Each row is a point on a landscape with many valleys, with its height.
From any point a ball rolls to the lowest of the 5 points nearest to it. It stops when none of these is lower. Distance is the straight distance between rows; heights are no part of it.
(690) h=48.8: [27,4,-19,-20,14,10,10,21,-18,14,-2]
(691) h=56.7: [31,43,-39,-21,14,-43,34,30,4,-22,37]
(323) h=77.8: [13,-12,2,-2,9,13,-11,9,-15,19,-7]
(496) h=25.8: [2,-14,28,-8,-5,36,8,-7,-19,11,-20]
(661) h=42.8: [26,24,-54,1,3,-47,24,14,20,9,6]
(669) h=41.9: [19,-3,8,-28,-6,39,50,-27,-23,5,-16]
(455) h=63.1: [-5,15,-15,62,-7,2,-35,29,4,13,24]
(332) h=51.3: [11,-13,-15,0,10,-13,-12,-26,-9,15,-8]
(83) h=33.7: [11,11,-43,38,-12,-39,8,15,31,19,-11]
(92) h=56.1: [35,35,-14,-40,9,-24,20,53,3,-18,26]
(184) h=43.1: [21,28,-21,-10,-6,-43,7,56,17,1,9]
(63) h=2.6: [-1,-12,16,11,8,17,-22,0,-13,9,-6]
(370) h=11.6: [28,2,-11,-29,18,28,30,-5,-29,5,2]
(406) h=80.2: [3,-8,4,26,3,8,-26,11,-8,19,2]
(761) h=39.0: [-37,1,37,37,-2,30,-30,-23,-14,-38,18]
(351) h=37.3: [-7,-18,-11,16,-2,-22,-23,-45,6,15,-8]
(453) h=33.9: [27,1,-36,-11,16,-18,-3,4,-8,17,1]
(586) h=66.2: [-22,-19,20,5,3,-6,-32,-37,-2,-6,-4]
(45) h=18.5: [12,5,16,-8,-33,46,50,-3,-18,20,-28]
(100) h=60.4: [13,2,-22,23,0,-18,-15,27,7,26,0]
(753) h=37.5: [29,3,-29,-23,21,3,10,0,-20,10,5]
(711) h=70.9: [10,21,-27,31,-15,-42,-3,54,34,13,7]
(563) h=28.2: [-4,-7,-24,47,-10,-28,-12,-36,23,22,-13]
(262) h=2.2: [-21,-11,48,11,-9,41,-2,-15,-10,-12,-17]
(61) h=30.2: [20,20,-35,-3,-2,-40,11,39,16,6,8]
(740) h=62.7: [8,-6,11,7,1,27,-7,36,-15,18,-4]
(121) h=48.6: [-35,-16,21,-1,4,-21,-31,-46,12,-19,2]
(360) h=74.4: [-84,-20,25,-30,3,-2,-12,-9,40,-54,16]
(532) h=6.4: [-8,-5,-13,42,-4,-15,-28,-20,8,17,-4]
(208) h=30.0: [-7,-13,30,-30,-3,32,25,-39,-18,-6,-19]
(109) h=38.5: [8,-1,-26,31,-6,-21,-14,6,8,24,-5]
(27) h=18.8: [27,17,-34,-18,12,-26,9,35,-3,10,8]
(105) h=30.7: [-46,-16,55,-3,-8,30,-3,-27,2,-33,-6]
(32) h=31.8: [3,-11,28,-16,-12,43,28,-27,-19,4,-28]
(726) h=6.0: [3,-17,21,-37,6,31,19,-43,-21,-7,-15]
(767) h=54.1: [27,44,-18,-30,-1,-54,14,51,14,-17,24]
(28) h=40.9: [25,1,-25,-30,25,21,23,-28,-26,-3,14]
(639) h=58.2: [14,25,-14,5,-15,-45,-3,66,28,2,14]
(574) h=62.6: [-64,-18,42,-19,1,8,-8,-22,22,-46,3]
(306) h=47.1: [23,1,-1,-22,1,25,17,39,-13,15,-7]
(645) h=60.2: [13,-12,-12,-30,13,6,-3,-40,-21,1,0]
(76) h=62.8: [-2,4,-18,61,-8,-7,-31,11,10,18,17]
(313) h=53.8: [-22,-18,37,3,2,16,-21,-28,-11,-11,-10]
(759) h=57.4: [22,6,-10,-12,8,-2,0,49,-7,15,1]
(80) h=56.0: [-71,-10,39,2,3,7,-18,-21,18,-55,16]
(269) h=57.6: [20,34,3,-33,-15,-49,5,62,22,-17,25]
(626) h=72.0: [-4,-17,15,-12,10,12,-13,-33,-13,2,-11]
(290) h=27.1: [1,-4,32,0,-29,48,33,-15,-17,10,-32]
(417) h=19.3: [-20,-14,25,21,4,8,-34,-23,-10,0,-3]
(322) h=41.0: [3,15,-30,66,-16,-21,-1,18,32,21,-3]
(18) h=49.4: [24,4,-42,-15,22,-17,7,-13,-13,12,10]
(578) h=37.1: [19,5,5,-20,-9,41,38,41,-12,15,-15]
(654) h=17.2: [-29,-18,47,-36,-8,22,13,-37,0,-22,-16]
(337) h=29.7: [5,-1,-29,64,-17,-23,4,-19,34,21,-18]
(415) h=5.6: [3,10,-16,47,-9,-16,-19,48,19,13,17]
(214) h=46.9: [-9,-17,17,-45,5,9,3,-55,-10,-18,-1]
(693) h=35.0: [-23,-12,-3,33,-12,-27,-28,-56,20,-1,-4]
(400) h=65.8: [9,21,1,5,-14,-26,-11,71,22,-1,19]
(401) h=65.9: [34,20,-33,-28,22,6,37,29,-18,-8,22]
(649) h=25.6: [-14,-10,28,29,0,34,-27,-4,-16,-8,4]
(770) h=45.4: [-56,2,54,24,-3,43,-4,-17,-3,-53,8]
(735) h=48.9: [-42,-26,51,-16,-4,18,-8,-35,0,-30,-10]
(252) h=43.8: [18,2,-37,11,7,-33,-1,-2,7,22,-3]
(236) h=65.4: [6,-5,11,-46,1,38,44,-55,-22,-13,-1]
(108) h=61.7: [6,-10,-15,9,7,-9,-22,-8,-6,17,-7]
(50) h=62.5: [17,13,-17,3,8,-18,-6,46,6,18,1]
(298) h=29.8: [24,-2,-1,-22,6,34,26,9,-25,11,-10]
(127) h=59.4: [-63,-20,28,-15,0,-19,-28,-35,34,-40,7]

Call two points neighbours if one is among the 5 nearest of the other. Go from one point of each pair to the other, from neighbour to neighbour, staying as low as possible. Name the highest point that can't be avoided.
(45), (415) -> (661)
(27), (63) -> (753)
(262), (63) -> (649)
(45), (726) -> (208)
(532), (415) -> (322)

For each start below, name every point that the ball comes to, in order.
(639) -> (61), (27)
(121) -> (417), (63)
(586) -> (417), (63)
(80) -> (105), (262)
